Each row is a point on a tangle of strands that fork and nearly touch. The rows are in no order.
Points whose rows are less than 89.9 apart are linked; no others are. Some points are linked to none.
<681>: [-26   1 -10   2 -26 -14  15 -36  56  18 -10 -10 -27   6  -8   4   7   9
   7 -60  48 -17  11]
<98>: [ 11 -14 -62 -20 -41  -5 -13   9  -4   2   3  15 -27   9   1  -2 -13   0
 -13 -63 -28  15 -19]
<663>: [ 30 -27  23  29 -28 -21  -9   4 -31  -6  17 -23  21   3  14   9 -50  19
   8  48  18  10  20]
<218>: [  7  16  55  12  51  -7   2  22 -24   6 -15  22  -5 -21 -10  -9  32  14
   7  48 -18  34 -16]
<783>: [  2   7  30  16 -17 -27  -3  -5  19  14 -15 -37   9 -13  21   9 -29 -14
  -3  34  44 -14  24]
<303>: [ 52 -35  13  43 -27   0  -6 -11 -64 -41  45   3   2  30 -13  -5  -1  17
  18   4 -22   1 -10]
<381>: [ -6  18 -10  32 -38   9  26  -8  64  32 -31  31 -11 -13   2  47  37 -27
  23  33  -1 -26  -5]
<564>: [-17 -16  12   8 -15  -4  -3 -24  43 -10 -23  39  10  13  22   8   0 -23
 -10  -5  11  41  -9]
<236>: [-11 -16   4  22 -26  -7 -10 -43  55  -7  -8  19  31  15  35  23  -8 -33
 -16 -23   5   8   2]
<338>: [ 42  -3  31  15  30  18   2  21 -63 -17  32  -2  10  -7 -17  -3  21  14
   2  20 -22  32 -54]
<302>: [  2  10  -1  28  10  16   7   2  18 -11 -14  35  14   1  -2   5  41 -19
  16  10 -40 -12 -26]
<121>: [ 13 -25   4 -36  -9  -8  16 -13   3 -29 -40 -49  33 -34   6 -28  -3 -10
 -20  -8  46  -3  12]
<23>: [  3   6  -9 -11 -10 -13   4  31 -14   4 -16   3 -29 -10 -12   2 -18  23
  11  47  10  18   5]
<467>: [ 43  28  -2  27 -12  34 -26   8 -57 -22  13  33   5   9 -31  23  44 -26
  32  20 -43 -19 -45]
<571>: [ 48  23  26   2  -5  21  -4   6 -70 -34  10  23 -20  19 -29  16  42 -28
   9 -22 -29 -20 -65]
<457>: [ 20   4 -14  38  -3  23  -7  10 -16 -16  18  27  17  15 -12  13  33 -13
  26   5 -54 -20 -36]
<168>: [ 14   2 -14 -30  18  -2  -8   6  -7 -31  -6  40 -26  22   1 -27  18 -27
 -21 -32 -30   4 -21]
<445>: [-45  24 -27 -49  22   5   5  15  14  38 -20  26 -38 -14  -6  -8  -5  -1
 -15  13  -5  24  22]
<2>: [ 21  12  27  -4  22   7   4  62 -13  -5 -34  -4  14 -47  -6   5  41  22
  30  42 -10 -19 -17]
<189>: [-17  30  32   6  46 -18  11  -6 -11   5 -11  16 -48  10 -22 -41  -6   5
  -6  31   5  11  31]
<114>: [-32  -1  21 -32   3 -14 -14 -25  31  13 -14 -33  46  -8  17  -4 -21 -29
 -36  -6  42   2  33]
<228>: [-65  25 -24 -32  20  25  16   7  28  49 -10  12 -23 -14 -17   3  10  12
  -7  -4   6  28  11]
<714>: [-15   4  37  29 -28 -29 -26 -28  29  31 -11 -57  19 -11  17  21 -11 -38
 -14  29  42 -10  10]
<265>: [-57   3 -22  -4  -4 -22  -6 -13   5  51  51 -19 -13  46 -19   1 -28  45
  11 -62  28   1  30]
<797>: [  8  -3 -72 -43 -14 -14 -12  -6   9  13  14  -3 -25   3  -9  -6 -24  14
  -4 -85 -30 -22  19]
<679>: [ 31 -15 -12  17 -50 -21  -4   5 -33 -16  24 -13 -16  17  -4  16 -54  26
  11  47  25  24   9]
<131>: [  3  15 -20  31  -7  21  37  32  12  27 -26 -31   3 -46 -13  22  29  22
  43  50  -3 -29 -17]
<327>: [-13   1  26  23  30  16  24  -6  18   7 -46 -24  37 -37   4 -10  57 -22
   5   6 -10  -9 -20]
<190>: [-39  24 -28 -23  25   0 -13  11 -19  22   4  26 -34  14   1 -18 -32   3
 -17  11 -29  38  19]
<515>: [-61  13 -39 -37  11  17  16   9  15  39  -4  -8 -21  -6 -29 -14  30  28
   0 -63   4  18  -1]
<271>: [ -6 -54  31  30   3  14 -33 -20 -34  28  37 -27  54   6  31   3 -51  10
 -11  24 -27  19  20]
<33>: [ 14  -3   3 -11  -7  -2  -1  10 -27 -20 -16  28 -44  25  -6 -14  45 -26
  -8 -37 -19  17 -45]
<674>: [  8 -22  -2  41 -45  -7 -22 -32  31   5  12  -9  42  12  44  50 -20 -25
  -8  10   3   7   0]
<395>: [ 30  24   3  -2  -1   8  -6  23 -66  -6  -8  22 -37  32  -5  12  49 -35
   2 -54 -43 -20 -58]
<780>: [ -6  -6 -53 -48   5  -6  -8 -12  13  -6  27   0 -17  16 -10 -24 -33  18
 -13 -66  -9 -30  37]
<78>: [ 20  18  48   5  34   1   6  50 -33   4 -23   6 -10 -37 -18   5  49  23
  26  52 -15  10 -29]
<589>: [ 21 -17 -12 -33   9  18  28   5  -4 -36 -17 -39   9 -32  -4 -35  20  12
  -2 -18  30   1 -15]
<411>: [-43 -14   7 -10   3   3 -18 -26  20  12  40  -8  33  32  25   1 -40   9
 -24 -34  33  27  35]
<102>: [-36   5  -2  26 -20  10  25 -21  65  35 -28  34 -25  -3   7  28  31 -22
   7   5   8   2  -5]
<38>: [ -3 -27  19  30   3   1 -23   3 -25  29  36 -42  36  -5  26  17 -56  20
   3  44   1   4  31]
<658>: [ 12  -7  26  -1   1  -9 -12  46   4  -6 -42  -4  38 -44  14  13  11   8
  12  35  -6  -4  -5]
<546>: [ -2 -27  21 -37  -1 -19  -9 -26   3 -14 -15 -45  43 -13  15 -24 -33 -24
 -36  -4  40  -8  34]
<592>: [ 10   0 -18 -48  55  20   6   2  16 -37   0   6  18 -12   7 -37  25 -10
 -13 -35 -17 -31  -5]
<337>: [-23 -13   0 -17  25  -1 -14 -23   9 -11  33  14  16  27  12 -24 -46   7
 -20 -21   9   2  41]
<137>: [ -7  28  57  20  51 -17  15  -5  -9   8 -18  29 -34   0 -21 -26  27   4
   1  41  -8  22   8]
<636>: [-23  -6 -32 -33  -7 -15  -4 -21  28  22  41 -16   0  29 -16  -4 -27  33
  -3 -75  29 -21  38]
<183>: [  8 -21 -35 -15 -46  -9  -6  -3  -6 -24  -2  21 -28  17   1  -8 -18  -2
 -16 -26   2  36 -16]
<406>: [ -3  21  -1  -3   6  -5   5   0  34  20  -5 -25  12 -21  14   5 -26  -6
  -1  25  28 -37  32]
<748>: [-20   0   0 -41  56  23   3  -4  24 -14 -12  -1  50 -20  11 -35  25 -14
 -17 -34  -6  -8   6]
<283>: [-21  24  -4  13  17 -17   4  -7 -18   5   1  19 -52  26 -13 -25 -22  -2
  -8  19 -15   5  28]
<628>: [ 38  -9  47   2  29   5  16   2 -64 -30  27  -2 -21   9 -19  -7  29  10
  -9 -28 -13  28 -66]
<405>: [-10  24  21 -13  44  -6  21  -7   3 -10  -6  -8 -20  -2 -16 -51 -10   5
  -7  10  30 -16  41]
<71>: [  1  -1  53  20 -30 -16 -38  39   6  -7 -46  16  49 -32  18  52   8  -7
  11  37 -20  -8  -2]
<230>: [ 40 -21 -18  34 -64   0  -4   2 -57 -30  28  -4  -6  18 -21  11 -22  20
  26  30  -1  19 -14]
<269>: [ 23   0  10  43 -56 -22 -33 -15  23   3  10   7  31  23  39  60 -27 -17
   5  45  10   4  11]
<452>: [ 16   7  29  25 -46 -24 -38  14  24  -1 -26  25  38  -2  30  62 -10 -15
  13  45   0 -11   4]
<758>: [  9 -34 -22  -8 -31   3  -9 -12  13  -6  26 -28  28  -4  33  19 -48  11
 -10  -3  29  25   9]
<768>: [ 11   5   0 -25  55   1   5  -3  -6 -38   8   6 -12  11  -2 -41  15  -4
  -8 -28 -20 -30   5]
<112>: [-14  23  17  12  23 -10  -2 -13  51  16 -13  22  16  -1  22   5 -17 -25
  -5  24   0 -23  25]
<523>: [-28  -2   1  -7 -11  -4  14 -15  38  13 -33  48 -34   9   3   3  15 -23
  -9  10   8  29   1]
<242>: [  3  22 -50  12 -15  16  28  31   6  33  -4 -26 -19 -34 -19  27   0  26
  30  47 -14 -30  -1]
<642>: [-13  22 -17  -9  48  -5  16  -6   0  -7  -1 -10 -41  10 -23 -41  24  13
   6 -38  -8 -54  18]
<280>: [-29  23   8 -12  37  -5  24  -9   6  -1  13 -18 -21  13 -27 -54   1  17
  -2 -31  30 -42  47]
<316>: [ 62  -9  19  15   4  20  -9  12 -81 -33  54   3  10  10 -20   1  10   9
  10  15 -34   2 -36]
<490>: [ 21 -44 -46 -14 -53  -1 -14  -7  -2 -29  27   6   3  13  11   6 -50  11
 -14 -26  13  38 -18]
<308>: [  0  16  -5  21 -20  15  22  29  29  26 -41  24  -1 -31 -13  35  50  -8
  40  54 -12 -34 -13]
<101>: [ 33 -24  11  -2   2  12  15  16 -59 -31  14 -32 -30   0 -18 -15  27  17
   1 -32  13  35 -64]
<507>: [ 26 -19  -7 -31  12  17  22  16 -33 -37  -2 -31 -25 -10 -14 -31  34  13
  -3 -35  21  20 -48]
<581>: [  1 -25 -33 -31  13   8  -6 -12   5 -19  38   0  13  12   8 -25 -43  16
 -16 -26   2 -15  34]
<776>: [-46  -4  10  -6  -1   7  -3 -25  29  22   2 -29  44  -2  21  11 -16  -5
 -20 -16  40  28  17]
<84>: [-13  14   0  25  19   4   2 -16  53   3 -15  42  24   9  17   9   8 -31
   2   7 -33 -27   7]
<641>: [ -8  27 -60  24 -30   8  17   6   0  39  22 -33 -40  -8 -11  31 -27  24
  11  21 -19 -18  13]

Follow the links from the first point to the second, and from the first to the third. Name the last point that the two ways share.
<748>; <189>; <571>: <768>
<190>; <748>; <302>: <768>
<445>; <571>; <564>: <189>
<658>; <748>; <515>: <189>

A fork is a point with three links. Follow the links from the first point to the second and name the forks in between, in order.
<592>; <714>: <768>
<674>; <445>: <189>
<571>; <2>: <768>, <189>
<507>; <797>: <780>
<283>; <302>: <189>, <768>

A fork is a point with three links, a tip a point with one. Leave the first point through the second and follow the links. Name the first fork or tip that comes.
<406>; <112>: <768>
<758>; <490>: <780>
<452>; <71>: <189>
<674>; <236>: <641>
<571>; <467>: <714>
<121>; <589>: <271>

Name the points in between on the shortest way along the links from the first point to the second, in order.
<658>; <467>: <2>, <78>, <218>, <137>, <189>, <405>, <280>, <642>, <768>, <168>, <33>, <395>, <571>
<38>; <114>: <663>, <679>, <230>, <303>, <316>, <338>, <628>, <101>, <507>, <589>, <121>, <546>
<183>; <114>: <98>, <797>, <780>, <581>, <337>, <411>, <776>
<674>; <2>: <269>, <452>, <71>, <658>
